Each row is a point on a tangle of strands that fork, close into loops and nearly touch. The rows are in no order.
Points whose rows are less than 51.5 apart are linked; no others are.
<1395>: [  1   9  -7   2 -14 -21  -5   3  13  11  14   7  -1  -1 -13  24 -18  -4
   2   6 -14 -14   3   7 -11 -11   7  -7 -11  -9 -19]
<959>: [  2  -6  -2   7  -4  21  12 -22  -6  -3  19   3  -4   1  22  -3 -23  -7
   5 -21  -8 -11  10  10 -20  -9  12 -34  24  -1  -3]
<1018>: [ -7 -19  11   0  12  26  22   1  -2 -16 -11 -15  14   9  14 -29  10  13
   1 -12  23  10 -12  -5   7  -3  -5  15  -2   7  27]
<1370>: [ -3  14  10   3   0 -10 -24  34   0  15  18  -8  -1   2 -12   3   0  -7
  -4  20  -8  -8 -29   0  -9  -5  17  12 -12  -4   8]
<758>: [-18  -9 -15 -26 -16  -1 -27   4   3   4   3  -4  -7  -6  -9  14 -18   0
 -13  19 -13   1 -13 -13   5   4  -9   3  -2 -24 -23]
<302>: [ -3  23  16  -2  -9   4  -8  23   9  19  31  -2   4   7  -4   8  10 -12
   8  -5 -14 -10  -6  -9 -23  -2  12   6 -13  -8   8]
<430>: [  3  16  13   2  -9  20  14  -8  -5   3  17  -2   7   0  -3  -6  15   8
  13 -18  10   2   3 -11  -7   4  -8  -1   0   4  13]
<1021>: [ 22   2   6  -7  -9  35   1  -4 -30  -3  12  13  -8   1  -3 -14  15  15
  -4  -7   6   2   9 -21 -18   8  -1  -2  -2  -4 -10]
<563>: [-19   1  -2  -5  16  -9   8   1  24 -16  -8  -9  -2  -6  -3  18  -2 -30
   0  19   8  -7  -5   1   5  -1 -26  16   2   8 -12]
<330>: [ -5  -2   0  -1  -9  -5 -40   5 -21   8 -13 -16   1 -14  16 -21  12  16
  -3  12  -4  13 -22 -10  19  19  -1  11  13 -17  15]
<742>: [-13   0   1 -25  -4  -2  15 -14  23   4  -6   3   5   7 -10  20   2  -7
 -14 -11  -8  -5  18 -11  -2   0 -21   8  -8  -8 -20]
<1480>: [ 11  -3 -11   8  14  -9   7   4  -4 -19   0  20  -8 -12 -21  11   2  -3
   4  15   9   6  12   3  -2   1 -19   6  -2  14 -29]
<1627>: [ 12   5  13   1  -8   7  -5  -1 -16   9 -10   2  14   5  13 -24  22  23
   5 -17   4  12   1 -10  12   4   9   9  -8  -6  29]
<572>: [  9  22  13  18   1  -1  11  18   4   7  19  -3   0   5  -6   9  15 -10
   9  -8  -2  -6   3   5 -18  -6  12   3  -9  10   5]
<824>: [ -5  -4  -5   3   9  25  -1 -14 -18 -18  -1 -11   4   0  17 -29  -2  20
  11  -9  25  18 -19  -7   5 -10 -17  -6  18   1  16]
<459>: [ 22  -6  -3  12  -1  21  10  -4 -17 -11   8  15  -8   1   8 -13   0  10
   1 -13   6   4   8   1 -15  -5  17 -25   7   9  -1]
<207>: [-13 -10   8   1   5  -3  -8  22   6   5  -6 -17  -2   3  17  -8   3 -10
 -15  12 -12  -8 -21   1   2   6  21  13   1  -8  19]
<994>: [ -1 -14  -6 -11  -1 -18 -21   2  -4   9 -27  -1  -5  -1  -2   1   2   4
 -18  11 -11   5   6   0  16  17  -2  11  -4 -10  -6]
<934>: [ -5  10   9  -9  -4  30  20  -2   0  -1  24  -2   4   5  -6   0   5  -1
   8 -13  13  -4  -5 -15 -22 -12   3   4  -1   1   5]
<1645>: [-15   8   1 -20  11   3  15 -14  12 -15   6  -3   7  -6 -25  11  -1  -2
  13   1  24  12   9  -8   2   2 -43  14  -4   5 -12]
<1136>: [-11  -6  10   8  11  -6  14  17  19   2  -5 -23   6  11  13  -1   2 -14
 -10   3  -4 -12 -18   9   4   0  20  12  -2   8  19]
<434>: [ 11  13  10  -4   5 -32  -2   9   9  30  -6   6   4   9 -26   3  10   8
  -5  -8 -18  -5  12  14  11  -1  10   8 -31   2   7]
<1428>: [  1  -7 -13  19   6   2  -7  20  -8 -19   7   2  -8  -8  -3   2  -9  -2
   2  24  17   0 -27   7 -10 -17  15  -5   6  11 -12]
<764>: [  5 -20  -4   5   4  -2   7  26  -7  -8  -3  12  -4   6  -6  -6 -11  -1
 -16   8   5  -4 -16   6  -8 -22  37   0  -9   5   1]
<1508>: [-12 -12   6  -2  -1   0 -23  12  -4   4 -10 -22   1  -8  14 -19   9   5
  -7   8   0  11 -26  -3  16  11  11  17   6 -10  22]
<16>: [ 10  26   1   6 -18  -7 -18 -14 -11  11  12   4   5 -12 -11   1   6  15
  22  -3   0   8  11  -1   2  11 -15  -6  -4  -4   0]
<1015>: [  9  -6  -6   2 -10 -16 -35   3 -20  13 -21  -3  -3  -5   6 -12   9  13
  -7   9 -12  14  -4   0  13  15   6   3   3 -12   5]
<467>: [ 12   7  -3   9   5  20  -4 -22 -21 -19   6   3   0  -6  -2 -21  -6  18
  14  -9  25  12  -4  -2  -1  -9 -21 -16  13   9   4]
<675>: [  2   4  14  11   6 -11  -3  34   2   3   8  -7   0   5 -15   1   8  -6
  -4  24   6 -10 -29   4  -8 -12  19  20 -18   9   6]
<1402>: [  1  -3  17   7   5  -2  11  27   8  17   3   2   9  26  11  -8   9 -19
 -17  -3 -14 -12   4  -1 -11  -6  36   2 -20   1  23]
<1578>: [ -9   5  -2 -12  -7  -2 -14 -19  -7   0 -13  -2   7  -2   4  -3   0   9
   8  -5  -3   9   5  -9  19   9 -19   4   7 -13   6]
<656>: [-23 -25  -7 -23   6   1  15  -5  18  -1 -16  -6   6  14  11   0 -27   3
 -17 -19   0  -1  -9   5  10 -21  12  -1   2  -5  11]
<679>: [-15  13   1   1   1   6   5   8  16 -10   7 -16  -9  -1   0  21  10 -33
   2  19   2 -16  -7  -9 -13   4 -21  12  10  -1 -19]
<708>: [ -2  12  -4  -8 -16 -15 -31  -7  -3  18  -5  -2  -7  -6   0   6   7  -2
   4  14 -22   0  12 -10   5  29 -21   3  -2 -22 -14]
<738>: [ -9   9 -11 -11  -9  -4  -2 -21   5  -4  11   5  14  -5 -16  -1 -23  27
  19 -17  14  22  -6   4  10 -18  -9  -7  -2   2   9]
<390>: [-11   0   7  -1   9  36  27   9   7 -17  18 -15   4   6  -6  -4   1  -3
   9  -1  24   1 -20 -10 -18 -14  -4  15   5  10   8]
<1432>: [  6  16   6  -6 -11 -15  -7  14  10  23  16  10   4   8 -13  15  -2  -2
  -1  -3 -24 -11   4   1 -15  -9  15  -1 -21  -8  -4]
<194>: [ 11   0  -5  -9 -14   5  -8   9 -12   3  11  16  -5  -4 -22   6   4  14
  -3   9   4  11  -1  -7 -10  -3   8   7 -19  -4 -19]
<22>: [  2 -16  -8  -1  15 -26  13  -1  13   1 -30   7  -5   6   3   9  -6  -8
 -18  -4 -10  -9  15  18  17  -1   6  -3   2   9 -13]
<842>: [-10  -3   0  -6  -5  11  15  11  11  -7  12   3  -1  13  -6  18  -4 -16
  -4   2   3 -15  -7  -8 -17 -22   7   0  -1   1 -17]
<1525>: [-12  23   9  17   2 -11  -2   3  15   7  10 -19   4  -7  -5   9   7 -10
  16   1   1  -5 -15  11   2   5  -3   9   4  10  15]
<377>: [-14 -11   1 -17  -1  11  24 -20  19   7 -12  -3   6  17  23   7  -7  -7
 -10 -34 -13  -8  21  -2   3  -6   7 -12   7  -9   5]
<631>: [ 19  10  15  18   7  24  17   9 -14 -10   9   0  -8   1   1 -12  31   1
   2   1  15  -2   3  -9 -17   9   3   4  -4  19   0]
<400>: [-15  27   4   9   1   0   9   1  15  -2  21 -13   5 -15 -16  16  -2  -7
  18   3  13  -1 -20   4  -9 -10 -12   7   1  13   3]
<926>: [ -6 -25  -9 -29  -3  15   2  -1   3  -4 -11   5  -6   9   1   4  -6   5
 -26   0  -2   3   6 -14  -1  -6  -2   7  -8 -17 -20]
<502>: [ 10  13  -6   6  -6  -8 -28  -4 -16   3   0   1  -9 -16  -4   5   8  -9
   7  27 -10   3  11   0   0  32 -26  -2   5 -14 -24]
<1482>: [-14 -10  -6   1   1  11   3  21   4 -18  13   1  -7  10  -2  12 -17 -13
  -1  20  13  -8 -26  -4 -17 -27   5   2   9   1 -15]
<234>: [ -5  15   4  13  -3 -17 -27  23   3  18  20  -9  -1  -2   7   5  -8  -9
   4   9 -19 -10 -23  11  -6   0  28  -8   3  -2  18]
<844>: [-28 -11  -9 -17  -2   7 -12 -12   6  -1   1 -15   8   1  14  -6 -30  11
   4 -16   8  13 -26   6  13 -14  -2  -6  14  -8  24]
<929>: [  8   3  -2  23   3  -9  23 -10  11   2   7  -1   0   2  15   5  -7  -9
  12 -22  -6  -8  13  22   1  -5  18 -26  16  16  10]
<44>: [  7 -22   4  -4   2  16  -3  13 -14   1 -17  -8 -11   6  21 -13  16  -1
 -23   8  -5   1  -2  -9   0  14  18   9   4  -9   0]
<838>: [ 11  15  17   3   4 -11 -16  19  -3  22   0   4   5  10 -16  -9  18   7
   0   0 -10   0  -4   4   3   7  14  12 -27   0  17]
<65>: [  9   1   4   1  -3  37   3 -13 -24 -11  12   1 -10   0  12 -10  -2   2
  -2 -12   2  -9   4  -8 -19   3  -3 -18  15  -3  -6]
<1664>: [ -9   1   9  -5   1 -11   4  -6  17   9 -20 -13   0   5   7   6   6  -8
 -10  -7 -12  -7  11  -1  14  14  -6  14  -2   0   6]
<118>: [  5  22   8  25  12 -11 -19  12   0   1   6 -18  -3 -12   2  -8  16  -1
  12  16   7   3 -24  13   7  11   3   6   0  13  17]
<837>: [ -2 -22 -10 -13   0  27   0  13 -13 -17  -1   0 -13   6   3  -1  -6  -4
 -18  11   1   1  -4 -11 -10  -5   3   4   3 -10 -20]
<560>: [  2 -16  -8  -5   8  10  26   5  11 -17   3  14  -5  14  -5  20  -2 -12
  -9   3   1 -13  14  -5 -18 -21  -5  -1   1   5 -37]
<134>: [ 10  14  -1  -4 -26 -16 -19 -26  -6  19   3   9   5  -3   2   5  -3  15
  14  -9 -15   2  23   2   8  14 -10 -10   2 -20  -3]
<1585>: [ -3   5   8   6   8  25  14   4  -1 -18   6 -11 -15  -1   4   9  17 -30
  -1  17   4 -20   1 -11 -18  11 -17   7  14   7 -21]
<1497>: [ -6   1  -1   8  16 -15   6   8   9  -5   4  -1   7 -12 -29   3  -7   7
   5  10  20   4 -23  11   6 -16  -3  12 -10  20   6]
<481>: [ -6 -15   1 -21   5 -35   3  -5  13  19 -19  -5   2   1 -16   5  -7   7
 -15   4  -8 -11  -3  10  24 -11   5   7 -24   0  10]
<1461>: [ -5   2   6  -1   6 -21   1   8  17   8 -11  -3  -5   6  -7  15   4 -12
 -13  10 -11 -14   1   6   2  -2   4  14 -13   0  -9]
<876>: [  3 -27   5 -24   7  24  20   3  -2 -12 -15   9   1  16  -8  -8   9  10
 -16  -9   6   8  17 -18   3  -3  -7  18 -12  -6 -14]
<947>: [ 12   3  -5  14   7   9   8 -12 -12 -20  17   8 -12 -14  -4   9 -10 -13
  11  13   5 -11  10   6 -18   1 -17 -17  17   7 -30]
<1672>: [ -1  23   0   9  -3  -2 -10 -19   0  -6  12 -14  -6 -19  -1   6   6 -18
  23  13  -2  -6   7   3  -3  23 -33  -8  18   1  -7]
<1435>: [ -9 -17   8  -6   3  13   6  -8  -3  -6 -25 -16  13   6  18 -22  10  14
  -3 -10   9   8 -11  -5  17   2  -2  17   0  -4  29]
<1651>: [-13  15   0  -5   3  -2   0   3   7  -8  17  -4   6 -14 -32   8  -4   8
  15  12  23  11 -21  -3  -1 -10 -17  17 -10   8   0]
<739>: [  6   5  18  24  14  18  30  14   2 -11   6 -14   0   7   4  -1  28 -16
   1   2  10 -18   4   2 -13   6   2   8   4  22   5]
<565>: [ -5  11  -3   2 -12 -13 -39  13  -5  21  16  -3   1  -9  14  -9 -13   7
   6   1 -11   4 -25   6   7   5  25  -9   3 -11  25]
<77>: [ -1   4   3  15   8 -11 -10  11   0  -4  -1  -6   3 -12 -11 -14   4  10
   3  16  18  10 -30  11  10   0   7  13 -11  14  13]
<750>: [ 19   2   4  13  -3  -1  -8  24 -15   9  11  21   6   0  -5 -18   3  12
 -10   1   7   9  -6   0 -12 -11  36  -2 -20   6  17]
<1178>: [  0  -1   4  11  14   4  26   2   8 -16  -4  -1  -3   4  -1   7  13 -15
   2   0  10 -11  12   3  -2  -1  -6   6   5  21 -10]
<1663>: [ 20 -15  -5   9   4  12  27  -1  -8  -3  -3  19  -9  11  13  -8  -3   3
  -9 -19  -5  -4  24   1  -8  -6  26 -21   8   9  -2]
<1205>: [-14 -17   8  -9  12  37  24  10   5 -16   2 -15   4  10  10 -19   4   1
  -4  -6  21   3 -15  -9  -9  -8   1  20   0   3  16]
<1474>: [ 14  11  -6  25 -12 -13 -15  -9  -8   7  16   0  -7 -14   6   5 -10  -6
  15  10 -14  -6   7  16 -10  13   6 -23  12  -2 -12]
<243>: [ -3 -12  -3 -17  -3  15   2 -26 -13  -3 -21  -6   8  13  33 -14  -5  17
  -4 -28  -7   9  11  -9  13  -7  -5 -10  17 -16  17]
<333>: [-11   4   6   6  -1  -7   7  16  18  18  11  -4   4  15  20   7  -4 -26
  -8 -10 -18 -19  -8   1 -12 -13  32  -8  -2  -3  23]
<1071>: [ -5  -5 -15 -12  10  -3  -9   0  -4 -21  -2  10  -5 -13 -16  12  -6 -10
   9  29  16   8   6   1   0  11 -36   5  -1  -3 -28]
<1055>: [-17  10   4 -10   1   3   0  -9   8  -1  10  -8  17  -9 -23   1  -8  16
  19  -7  23  16 -18  -6  10 -11 -20  13  -4   6  17]
<1115>: [  3 -14   3  -1   2   2  -4  -8 -13   1 -21   1  19   5  24 -24   1  26
  -2 -18   7  18  -7   0  21  -9  16  -1  -3  -4  35]
<1551>: [-24  -7  -1 -31   0  19  13 -15  24  -3  -6 -11   0  14   8   8  -2 -14
 -12  -6  -4  -4   4 -15   0  -1 -20   5   5 -12 -13]
<781>: [ -3 -28   3   0   5   8 -11  29  -6  -6  -8 -13 -11   2  24 -14   3 -11
 -21  16  -9  -6 -23  -6  -3   4  32   8   6  -8   8]
<1565>: [  0   4   2   8  -9  16  11   1   0   4  20   4   0   1  27  -2  -8 -13
   3 -16  -9  -9   2   1 -16  -5  30 -23  17   1  17]
<153>: [-18 -23   2 -34  -1  -6  12 -14  20  11 -22  -1  10  15   3   2 -10   8
 -24 -22  -8  -2   6  -7  18 -12   7   4 -16 -13  12]
<46>: [  6  -7   0   2  10 -24 -10  15   1   6 -22   1  -9   2 -10   4   8  -8
 -17  22 -12  -5   7   7   4  13   0  14 -14   3 -15]
<1248>: [ 20  12   8   2 -10  -3 -17  -5 -23  12 -12   5   1   4   0  -9  29  16
   2   0  -7   9  19 -10   8  22 -15  10  -6  -8  -2]
<195>: [-10 -17 -12 -10  10 -34   4  -5  21   9 -24   3  -1   2  -4  15 -19  -9
 -22  -2 -15 -11  -1  16  16 -13  10  -8  -8   3  -6]
<1660>: [-21   0 -16   1  -2  -4 -22  -5   8  -4   2 -16  -6 -16  14   7 -22  -9
   6  15  -6   4 -16   9  11   9  -7  -9  24  -9   1]
<1035>: [  5   5  10  -7 -10  -1 -17   8 -12  24   0   9  10   9  12 -18   4  14
  -7 -20 -14   8   2  -4   9   6  26   1 -16 -11  33]
<562>: [  2  -7   1   5   8   9  20 -12  -2 -10 -10   2   2   6   4 -10  -2  10
   8 -18  11  10  10   4   8  -7  -5 -11  11  11   8]
<407>: [  3 -15 -10   9  -3  -7  10  19   5  -1   4  17  -2   8   0  12 -20  -8
  -5   1  -4 -14  -6   6 -17 -29  29 -16   1   6  -6]
<848>: [  7   2 -10   4 -23  10 -28  -2 -18   7  27   5  -3 -14   7  -8 -15  13
  11   2  -4   7 -12  -1  -9   0  16 -19  10 -10   5]
<189>: [ 21  -2 -11  17   8 -19   0 -19  -6  -9 -11  17  -4 -15  -2   2  -7  -5
  10   9  -2   3  29  17   6  14 -20 -18  14   7 -23]
<1522>: [-30 -18  -9 -21   6  17   2  -4  16  -7  -4 -16   0   6  13   0 -27   1
  -7  -5   2   7 -21   3   5 -19   1   1  11  -6   9]
<451>: [ -3   2  11 -16  -7  -9 -21  15  -5  23   5   3   3   7  -9  -9   0  10
 -10  -1 -13  -1  -9  -9   4   0  20  12 -24 -13  20]
<1423>: [-10  23  -1  15  -3 -11   3 -12  16   1  16 -14  -3 -13   2  22  -6 -27
  22   7  -6 -10   7   9  -6   6 -21  -7  15   1 -11]
<1141>: [ 20   7 -10  14 -15  -9 -28  -9 -16  15  10   2 -14 -11   1   1  -1  -5
   5  21 -21  -6  15   8  -7  30  -6 -17  12 -17 -28]
<588>: [ -6  -9   1  -6   4  18  -7   9 -11 -15   0 -11 -12  -6   0   0   8  -6
  -8  23   6   5  -7 -12  -2  11 -15  12   5  -7 -16]
<925>: [ 28  20  11  14   1 -10  -3  -2 -14   4 -14   8   8   4 -11 -16  37  20
  10  -1   6  10  15  -6   9  17 -10  13 -15  10   4]
<782>: [-21  -5  -8  -6   8  -5 -18  -6   6 -12 -16 -19  -7 -13  10   3  -7 -14
   1  20   3  10 -11   4  16  15 -26   7  15 -11   0]
<1087>: [-14   0  -8 -29 -18 -13 -26   0   0  20  -3   3   0  -5 -24  10  -5  11
 -13  11 -12   4  -1 -15  10  10 -15  11 -21 -25 -16]
<1490>: [ -1  -8  -7  -8 -10   8 -10  -9  -6   1  -6  -4 -14  -1  19   3  -3 -10
  -7   2 -18  -8  13  -4   3  15  -5 -13  17 -21 -16]
<74>: [ -6 -12   0  -5  14   6   0   0  -6 -22 -15  -2  -4  -5  -5  -7   0   1
  -3  13  22  18  -4  -2   8   2 -19  14   1   5  -7]
<414>: [ 26  12  -8  26  -5 -25   2 -13  -5   4   1  21   3  -9 -13  -1   1   7
  15  -3  -3   2  24  17   5   8  -5 -15   3  15 -13]
<1258>: [  0  -1   3  -5   3  26   1 -28 -21  -8  -9  -6   7   7  25 -22  -4  19
   8 -26   8  11  -2 -10   6  -7 -15 -15  17  -4  21]
<1122>: [ 16  15  13   8  -4  -2   5  -5  -7   5   0   1  10   4  -2 -12  23  19
  11 -13  11   4   6  -5   5  10  -1   5 -10  13  17]
<794>: [ 11  -8  -9  23  12  12  -1   9 -15 -24   4   6 -13 -12  -3 -10   4   5
   4  17  21  10 -14   5  -6  -6   4  -8   5  18 -12]
<1064>: [ -7   7   6 -15 -13  19  -5  -9  -5   4   8  -8  -1   1   0  -3   6   8
   5  -8   1   5   1 -17   0   7 -13   6  -2 -14   6]
<689>: [  2 -20  -5   8  23  -9  19   5   9 -14 -25   2  -6   2   2   6   4  -9
 -14  10   3  -5  14  11  12   3  -3   8   5  12 -13]
<628>: [ 12  11   5  34   7  -7  14  23   0  -4  13   2   4   2   3   0   7 -10
   9   1   4  -9  -9  14 -17 -13  29  -7  -2  22  12]
<1062>: [  3   5   1 -25 -16 -22 -24   0  -7  30  -4  12   4   3 -26   5   4  23
  -8  -2 -16   4   8  -5   7   5   1   8 -30 -13  -5]
<157>: [  4  17   2   2   8 -12   3 -17   2 -11 -10  -1  -1 -11  -8   6  11  -9
  17   8   7   4  17   4   9  18 -33   1   5   7  -6]
<891>: [ -5  -7   3 -21  -7 -15  -4  -6   9  25 -21   6   9  11  13  -2  -5   6
 -20 -23 -18  -5  11  -1  14   1  19  -3 -12 -14  15]
<1629>: [  0  -9   0 -28  -8 -30  -9  -3   1  26 -19   7   5   3 -22   5  -3  17
 -17  -3  -9   1   5   0  18  -5   5   7 -27 -10   2]
<15>: [ -8  -2   1 -17   9  -7  24  -9  20  -8   1   4  10   1 -29  10  -4   6
   4 -10  14   6  12  -5   7 -12 -24  17 -11  12  -5]
<365>: [-12  14  -3   4   2 -18  12 -17  27   5   4  -2   4  -9  -6  25 -11 -14
  12  -4  -6  -6  13   8   0  -4 -17  -4   2   1 -10]
<1416>: [ -1   4 -14  12 -13  -6 -24  -6   0   2  15  -2  -6 -16   6   9 -22   0
  14  10  -8   0  -8  14   1   3   8 -18  16  -7  -4]
<776>: [ 10   0  -7  -1   1 -15 -12 -16 -14  -6 -31   8   6  -8  -2  -6   8  10
   4   9   6  17  11   0  26  10 -24   5   1  -1  -1]
<350>: [  4  11   7   9   0 -17  -4   1  10  15 -11 -10   2   5   9  -1  12  -3
   2  -9 -14  -2   6  15  10  14  11  -2  -2   1  15]
<229>: [ -4 -16  -3   5  23  -5  20  13   6 -21  -1   0   5  -1 -14  -7  -9   9
  -1   6  26   6 -22   8   5 -22   3  13  -4  20   6]
<1564>: [ -5  -3   6   7  11 -14  24   9  23   5 -10  -6   8   9  -5   6   1 -11
  -7  -3  -3 -15   0   8   3  -8  12   9 -11  15  11]
<960>: [ 11 -20 -10  13  21   8  16  11  -6 -28   1  15  -5   3 -13 -10   1  12
  -3   5  26  13  -2   2  -2 -14  -5   4   0  23  -8]
<1054>: [ -2  -7 -13   7  -1  11   1 -12   2 -12  10   3  -9  -4   7  13 -20 -14
   2   9  -4 -10   5   7 -12  -5  -9 -21  18  -7 -26]
<900>: [  6 -15  -6   3   1   8  -4  -2 -12  -3 -20   1 -15   1  21  -7   7  -1
 -15   1  -6   1  11   3   5   9   9  -6  16  -4  -7]
<1328>: [ 18 -13  -7   5  26  -3  18   4  -1 -26  -7  21  -6  -3 -19  -4  10   4
   2   6  24  11  17  -2   4  -2 -23  11  -3  20 -21]
<972>: [  7  14   2  33   5 -13  13 -14   6   1  -2  -6   6  -5  13  -2   7  -2
  19 -20   0   0   7  20  12   5   9 -20  15  22  23]
<659>: [  2 -13   1 -18   9  25  12  -7 -12 -20  -5   6  -3   7  -7  -8   6  13
  -6  -4  17  13  10 -12   2  -4 -25   8  -3   3 -13]
<1190>: [  3   4  -9   6  -5  -1   7  -8   3  -2  16  13   6  -2 -10   2 -20  16
  16 -15  10  11  -6  10  -5 -17   8 -14   2  10   8]
<278>: [ 10  -4   4  -1  -1  33  24   4 -15  -9  23  15   2   5   0 -14   1   7
   3 -19  16   5   0 -12 -22 -17  18 -10  -5  12  10]
<813>: [  8  19  -4  -3 -10 -16 -10 -25 -10   0   0  13  17 -13 -20   1  -1  24
  25  -4  10  18   9  -6  15   0 -25  -1  -6  -3   3]
<654>: [ 15   6   7  27  10 -14   8  31   4  -5   5   6   1   2 -20   0  13  -1
   2  14  13  -5 -17  10  -9 -11  18  14 -17  23   2]
<1014>: [ 21   8  21  11  -1  27  15  12 -18   3  14   9   0   9   1 -22  30   6
  -1 -11   6   0  12 -17 -18   8  16   0 -14  10  13]
<731>: [ -1  -7   1  -2  -5   7  15 -21   1   1 -11  -3   3   8  23  -3  -2   3
  -1 -25  -9  -3  19   4   9   3   2 -15  17  -3   9]
<667>: [  2   6   4  15  17  17  16  -4  -5 -24   5  -2 -10  -8   2   1  11 -14
  10   5  14  -5   6   3 -12   5 -17  -5  16  19 -15]
<133>: [-14  -5   0  -2  -2   1 -15   1   0  -1  -3 -11   5  -5  12 -10 -10   7
  -1  -6   7  11 -24   4  14  -3   9   2  10  -5  23]
<722>: [-15  17   4 -15   5   0  11 -23   8 -10  -8 -10  10  -6  -9   3   8  -7
  23  -5  17  11   9  -3  14   7 -46  11   4  -1   6]
<990>: [ -5   8   7 -17 -10  13  20 -18  12   4  12   2   0   4 -12  18   3  -5
   1 -16  -4  -7  21 -12 -14  -7 -14   1  -7  -3 -15]
<1502>: [-20  -2  -3 -23  -7  12   8 -13  27   9  -3 -11   5   9  20  13  -6 -10
  -8 -20 -16 -11   2 -10   3  -2  -3  -1   7 -15   2]
<517>: [ -8   0  -5  -9  12 -22  20 -18  23  -5 -12   6   9  -6 -15  11  -9  -5
   8 -13   3   2  20   7  16  -4 -27   1   0  10  -5]
<7>: [  3 -12 -10  16  12   6  26  -3   6 -14   1   2   0   7  12  -6 -18  -1
   4 -17   6   0   1  17   1 -18  13 -22  18  18  11]
<1605>: [-12  -2  -6 -12   8  10 -12   7  -7 -20   0  -9  -9 -15  -8   3   1 -16
   5  35  14   9 -13 -10  -3  18 -36  15   5  -9 -22]
<1449>: [ 21   8  -8  11  -5 -22 -14 -12 -20   8 -27  13   3  -6   0  -8  14  14
   4   3 -11   9  24   3  17  20 -14   1   3   1  -7]
<132>: [ 18   5   0   2 -14  10 -12  16 -17   4  23  19   0  -1 -12  -9   6  14
   1   2   5   8  -6  -9 -16  -3  22  -2 -13   1   0]
<361>: [  0  -4  -1  -8 -13  20  -5 -15   2   5  11  -3 -14   2  23  10  -5 -19
 -10  -1 -24 -23  14 -15 -19  14  -7 -18  19 -22 -25]
<1056>: [  4   4   2  -2  -5 -20 -10   0   7  25  -8   4   3  11  13   4  -2  -3
 -10 -11 -26  -8  11   9   5   4  25  -8  -7  -9  12]
<51>: [  1  13  -5  -3 -17 -24 -18 -24   5  21  -9   0   3   0   6  13  -4  -2
   5  -4 -27  -3  29   4  12  22 -16 -10   2 -21 -14]
<507>: [ 28  10   4  -3 -17  16 -14  -6 -36   7   0  16  -4   2  -9 -19  24  26
   3  -1   0   9  15 -18  -6  16  -6   5 -10 -10  -8]
<804>: [  0  -2  -8   2 -13 -17  -1  -5  11  11  -2   5  -5   1   1  16 -13  -3
  -3  -3 -22  -9  14  11  -1   3  11 -13   0  -7 -13]
<1493>: [ -9 -21 -21 -20 -14  -2 -20  10  -3   4   4   9  -3   1  -6  12 -32   8
 -15  12 -12   1 -14  -7  -3 -15  13 -12  -3 -21 -19]
<341>: [ 17  -4  -5   1   0 -15  -2  13  -8   7 -11  18  -1   1 -24   4   8  12
 -13  12   1   2   9   1   1   4   4  16 -17   8 -14]
<248>: [  0  20   0   5 -20   5 -42  -3 -15  13  28  -5   1 -16   9 -10  -8  14
  19   1  -2   8 -24  -8  -2   9   5 -12   8 -11  15]
<482>: [  8  17  -4  21  -2 -25   2 -18   5   4  -1   4   5 -14  -1   6  -3   2
  22 -10  -3   2  16  20  11   8  -5 -15   8  12   5]
<593>: [ 12 -13 -17  14   0 -19  -2  16  -3  -8  -5  22  -7   2 -12  15 -19  -3
  -7  19  -1  -8  -4  13  -9 -18  18 -13   0  11 -23]
<54>: [ -4  13  12 -11 -10   7  17  -3  22  16  14   0   4  13   0  21  15 -20
  -5 -15 -17 -19  16 -14 -22  -4  -2   1 -12 -10 -12]
<685>: [ -5   4   6   9  -2   9   8  15   2   7  14  -2   9   5  20 -10   0  -7
  -3 -12  -1  -4 -11  -1  -7  -4  30  -7   3   2  30]
<76>: [  5 -11   8  10   2  -3   5  35  -8   4   2  10   1  13   5 -12   2  -9
 -21   7   0  -6 -12   0 -13 -11  39   4 -18   6  18]
<1649>: [  2   2   0   3 -12  19  10 -14   2  -2  22  -1  -8   0  15  11 -14 -17
   3  -7 -12 -21   8  -1 -22  -5   6 -24  20  -8 -18]
<1265>: [-17  -8 -11  -4  19 -15  -2  -3  17 -14 -22 -14  -5 -11  11  10 -10 -25
  -9  20   2  -1  -2  13  15  12 -15   5  14   3  -7]

A piece is all that can be reached along the links. How many separate loops has the piece of each point below (a circle has one, a figure eight two, a Y none), and how many tips (points with one link)?
<189>: loops 0, tips 3
<1490>: loops 4, tips 4
<1328>: loops 2, tips 2
<1035>: loops 3, tips 2
<722>: loops 1, tips 0

A tip is a point with one link. Name the tips that can be reached along the links from each point below, in the order of the rows.
<65>: <434>, <1663>
<1525>: <560>, <1190>
<990>: <467>, <189>, <54>
<481>: <813>, <1014>, <1493>, <593>
